Points on a hilly landscape, in no order, each with its height.
From any point a climber takes the steepest step (rise divided by distance) to one of its 2 nearest points. It stops when none of these is higher. Distance is the straight distance between rows; heights are no part of it.
J231 height 300: [ 93  90  98  78  94 118  66 105 138  79  77  56 122  90  88 109  85 120
  58  92]
J209 height 475: [122 109 128 114  91  77  89 109  60 103 124 121  93 108 112  99 122  97
 115 140]
J463 height 673: [ 78 111 110 114 104 116 168 108 151 119  68  83  91  93 102  93  44 167
 127 108]
J785 height 409: [100  95  82 100 109 111 136  84  96 138  95 112  64  89 108 110  83  50
 116  62]
J436 height 522: [ 91  93  94  71 105 116  61  95 101 107  98  95 138  93 114 111 104  79
  90  80]
J839 height 364: [110 132 108 104  98  61  61 116  85  76 143 119 108  80  91  83 122 121
 100 113]
J509 height 136: [ 62 103  77 104 101 132 166 117 148 139  42  79  65 107 107  71  61  81
  76  72]
J782 height 466: [101  87 111  74  81 102 120  91  90 122  93 116  98 111 102 139  91  85
  73  73]
J987 height 386: [ 71 100 102  83 115 128  93 130 142  77  63  78 132 115 100 114  68 169
  96 139]
J850 height 64: [ 84 139 111  97 101  87  78 106 100  76  66  67 160 103 102  52 102 136
  55 113]
J885 height 469: [ 71  75  83  82  83 121 122  88 115 165  93 140  59 128  79 111  99  56
 103  45]
J547 height 468: [ 92  72  72 107 108 124 127  88  80 148  99 125  61  99 118 107 101  50
 146  78]
J432 height 61: [ 83 120 100  86  92  57  98 100 100  42  85  70 170 110  67  53 100 148
  82 104]
J127 height 179: [ 90 103 109  81  87 112 101 127 142  80  85  57 120  78  87  80  78 151
  94 109]
J877 height 277: [102  81  93 109 111 102  77 104  86 111 140 114  65 111 121 134 109  81
 124  96]
J684 height 402: [ 79 162  97 112  98  70  77 120  99  52 105  96 168 113 102  68 123 111
  67 106]
J627 height 586: [ 96 124 133  86 129 117  84 119 138 104  82  90 152  98  95 112  78 114
  64  94]
J557 height 580: [ 70  78 107  67 123 148 105 128 161 102  64  74 135 114  84 123  71 118
 106  88]
J433 height 412: [128 100  93 104 106  88  56 123  87  89 100  89 110  99  89 102 109  73
  68 108]
J957 height 453: [104 108 131  90 118 117 116  93 151 118  94  78 101 106  90 122  57 138
  84  70]
J100 height 387: [102 100  85 110  70  80 165  82  89 113 105 115  61 110 117 103  80 109
  74  79]
J687 height 398: [123 106 129  93 117  99 107  99 118 109 108  97 102  88  90 118  73 109
  79  82]
J222 height 458: [128 106 100  86 101 100  68  85  82  90 107  97 128  68 104 104 109  92
 112  97]
J779 height 423: [107  83 103  76 106 127  71  95 102 130 103 123  78  75  85 110 103  62
 104  76]
J784 height 308: [100  93 100 122 120  97  63  81  86  78 113 103  83 115 112  91 146 118
 154 180]
J56 height 298: [108 124  74 138 101  98 161  70 110 119  86  92  63  71 120  70  71  89
  91  65]
J355 height 365: [110  85 106 115  98  94  93  71  65  83 126 111  68 113  96  88 137 145
 168 166]
J54 height 671: [ 88 131 106 103 124 101  62 107 123  77  79  86 155  93 111 102  96 110
  58  87]
J333 height 248: [ 91 110  63 114 100 119 165  67 119 117  80 103  55  84 117  83  71  67
  79  47]
J888 height 560: [ 76  73  50 102  94 123 130  80  96 157  91 137  58 131  92  95 105  41
 129  56]
J931 height 533: [102  91 122  90 114 116 139 107 161 117  70  81  96 106  94 121  49 168
 102  98]
J90 height 236: [ 85  86 106  70  83 117 109 113 145  91  91  58 109  97 106 105  71 113
  90  80]
J632 height 470: [ 98 142  92 126 119  65  66 115  74  58 108 114 140 108 102  82 141  92
  72 116]
J326 height 139: [ 97 103 118  95  78  80  84 121 129  85  93  64 133  82  96  76  91 138
  82  99]
J740 height 489: [110  60 100  99 124 135  81  84  67 106 107 119  88 112 118 124 125 112
 140 164]
J150 height 267: [115  89  85 121 102  99 109  86  74  92 125 115  46  64 103 109 118  92
 155 128]
J93 height 324: [120 105 119 106  69  63 140  95  85 110 107  93  90  99 116  84  86  99
 116  92]
J808 height 340: [ 90 151  81 131 100  57  60  99  73  57 106  91 154 127  89  39 122 123
  72  95]
J737 height 567: [115  66  97  99 112 142 105  90  77 130 102 127  60 104 116 122 125 102
 152 144]
J423 height 582: [ 90 118 113  87 125 115  51  96 104  83  90  95 137  96 117 112 115  74
  75  90]
J227 height 454: [102 137 131 100 114  77 101 128 124  84 103 100 149  66  93  87  97 114
  77 102]
J637 height 260: [102 107 121 100  87  74 114 104 111  70 112  77 131 106  93 110  91  96
  92  93]
J583 height 417: [104 117 117 116  78  65 148 103 126 112  97  77 104  84 107  84  66 116
 101  85]
J460 height 229: [122  73  89 107 107  90  89 103  68 100 104  93  60 109  95 128 123  84
 123 150]
J145 height 237: [124 104 100 112 104  87  94  68  59  87 118 108  67  61  92  94 121 116
 150 132]
J770 height 223: [104 122  75 117 121  67  37  81  47  71 106 108 128 112 115  64 137 123
 129 136]
J320 height 641: [112 110 101 126 132 104  63 102  59  60 112 130 117 102  99  92 152 110
 118 166]
J672 height 474: [126 101  81 108 105 100  50 110  66  71 107 105 108  98  74 110 127  90
  71 129]
J254 height 294: [ 96 153  64 140 119  50  60  85  46  69  92 100 140 120  90  52 131 118
  82 109]
J210 height 351: [119 109  84 118  99 100 147  80  85 117 101 100  51  75 106  90  76  79
 107  74]
J365 height 353: [117 109 117 112 122  92 110  91 113 123 108 107  77  97 108 135  83  82
  96  73]
J762 height 183: [ 63  89  91 103  99 144 184 124 149 134  71  99  98 122 104  97  55 119
  97  69]
J237 height 258: [117 122 111 111  99  76  75  94 100  59 119  87 153  98 100  94 104 106
  85  97]
J324 height 220: [106 116 103  94  96  39  66  68  68  55 122  98 104  85  81  52 130 117
 121 121]
J943 height 224: [100  89  99  95  63 100 106 113  98  88 121  93  70  87 108 101 100  83
  99  87]
J82 height 471: [102  80 106  64  97 114  68  87  84 112 107 120 124 114 119 125 116  64
 110  77]
J387 height 204: [121 100 112 102  89  61  80  85  64  81 101 109 101  62  92  71 125 117
 132 128]
J974 height 461: [117  85 103 100 103 123  94  90  83 129 103 129  75  65 108 112 109  75
 104  95]
J185 height 473: [ 71  76  98  65 114 125  95 122 160 117  70  79 132 108  77 113  86  89
  81  74]
J526 height 390: [ 76  77  81  91  79 121 148  87 116 153  88 114  80 131  95 100  79  73
  82  46]
J189 height 322: [ 70 106 122  70 118 102 118 116 144  80  71  62 118 114 102 125  66 138
  74 118]
J677 height 266: [ 90 104 131  84  89  89 133 110 137  98  77  78  92  99  86 118  76 124
  60 106]
J211 height 262: [116  91 113 107  64  90  93  87  86  65 132 103  77  91  99  98 108  92
  97 106]
J379 height 259: [ 88 124 116  84  78  40  85  78  91  49 116  91 111  90  89  59 119 128
  97 107]
J880 height 96: [ 91 123 101  88  73  62  75 100 108  54  86  64 150  93  94  61 101 128
  73 108]
J459 height 246: [ 94  68 100 116 123 134  82 108  92 105 135 119  57 111 104 141 125  77
 146 114]
J819 height 123: [ 96 102  97 106  83 119 166 111 124 125  95  96  92 110 105  94  62 105
  88  73]
J26 height 407: [124  77  93  98 111 118  63  93  73  94 115  98 106  89 104 113 122  78
 123 113]
J71 height 517: [ 79 125 145  94 117 107 116 128 148 103  94  90 132  82  95  99  77 124
  90 109]
J230 height 502: [124  79  91 103 101 133 101  97  70 137 108 141  72  77 105 113 115  86
 143 113]
J49 height 376: [ 85  74  94  58  95 124  84  91 122 138  91 109  92  93  62 111  95  51
  96  52]
J268 height 523: [106 112 124  97  94  93 159 106 135 122  74  78 110  79 104  85  66 145
 107  96]
J524 height 313: [114 106 115 107 115  85  89 109  90 117 133 107  92 111 113 122  95  85
 107  92]
J143 height 425: [120 106 114 106  74  88  97 122  75 118 114 129  78  82 108  89 117  85
 110 125]
J412 height 270: [119 104  89 110  85  59 138  73  69 117 113 109  81  82 113  94  90 104
 130 109]
J445 height 420: [125  82 106 100 100 114  89  71  48  91 128 114  83 117 109 112 128 123
 148 142]
J485 height 406: [111 122 133  96  89  71  84 122 112  83 115 126 114  69 102  89 107 122
  82 101]
J73 height 253: [102 135  69 141 127  68  46  78  35  65  94 110 122 127  95  51 157 121
 108 137]
J109 height 348: [109  96 101  87 100 100  53 114 119  97  95  75 113  99  85 106  91 104
  53  90]
J161 height 320: [103 119 132 103  90  63 124 103 141  83 105  68 130 107 106  98  80 113
 114  90]
J815 height 388: [ 83  83  95  67  99 124  95 125 140 137  81 101  97  89  74 100  93  74
  81  61]
J599 height 305: [120 117 102 125 100  87  57  81  59  66 119  92 135 119 105  97 119  98
  94 106]
J854 height 185: [ 97  84 110  87  76 110 112 106 134 101 105  78  84  87 107 110  80  75
  86  67]
J798 height 355: [109  99  89 112  98 102  46  89  60  73 125  90 109 107 115  94 128  97
 126 125]
J944 height 326: [ 80  95 114  75  94 123 133 129 135 147  84  99 108 101  87 100  69  65
  94  68]
J336 height 401: [ 88  71 109  83  89 101 141  77 123 133  91 108  80 120  95 125  79  82
  85  62]
J927 height 140: [100  89 101  97  76 107 152 106 117 120 104  82  83  83 120  93  70  83
 101  51]
J86 height 200: [ 64 109  54 107 104 127 168  91 132 131  68 109  54 105 104  63  70  65
  67  44]
J903 height 550: [114  96 120 123 102  95  84 108  65  74 119 128 121 119 103 100 144 101
 128 147]
J534 height 545: [112 127  82 116 122  79  51 114  56  69 110 118 115  94  94  99 139  88
  89 144]
J559 height 530: [ 98  81  55 126  92 115 138  96  90 125 119 140  40 107 116 116 103  83
 100  90]
J357 height 460: [ 73  81 113  79 122 157  98 120 156  70  60  75 116 111  87 126  66 153
 117 123]
J514 height 529: [116  74  96  98  70 107 135  84  73 120 106 121  88 105 105 123  95  85
 100  82]
J830 height 331: [ 96  80  90  94 128 135  54  96  64  85  97 111 102 145  99 134 127  63
 106 133]
J246 height 281: [111 105  80 113 126 112  47  97  61  93  90 112 139 132 114 123 137  76
  94 122]
J791 height 375: [ 78  75  95  90 119 128  48  98  81  99 116 121  82 134  99 126 134  63
 108 107]
J480 height 38: [ 86 120 112  99 108 106  84 136 131  67  75  57 166 113  92  72  96 137
  73 123]
J187 height 257: [ 63  85 112  76  98 140 146 138 159 132  80  82 102 104  78 105  63 104
 103  73]
J444 height 424: [ 83  62 100  79 102 114  86  96  81 122 107 132  93 129 101 133 121  52
 113  88]
J469 height 462: [105  99  65 125  85 105 153  96  90 133 106 136  55 120 112 109  86  89
  80  66]
J595 height 304: [118 109  78 131 104 106 125  85  68 114 124 114  34  74 110  93  97 101
 130  99]
J319 height 337: [121  83  91  99  82  66  76 113  81 113 110  80  79 101  93 116 105  87
  80 115]
J772 height 306: [ 99 110 116  93  65  67  82  87  92  63 124  84  92  78  95  79 109 113
  90 107]
J243 height 279: [122  70  85 104  97  79  96 104  83 119 103 111  50  97  95 132 111  86
  94 122]
J264 height 609: [113  63  76 118  79 108 138  98  72 119 112 137  68 114 105 116 114  79
 110 102]

For each start below, name the point where the climber stops.
J877 => J463
J599 => J54
J770 => J54
J73 => J534
J86 => J888
J150 => J888
J830 => J54

Call two points neighbours if one is among the 2 nearest of the other. Go from one point of each pair to the other, from neighbour to neighbour, staying as high as possible. Name the lowest point that can't be avoided.
J557, J534 => J49
J737, J320 => J143
J264, J888 => J526
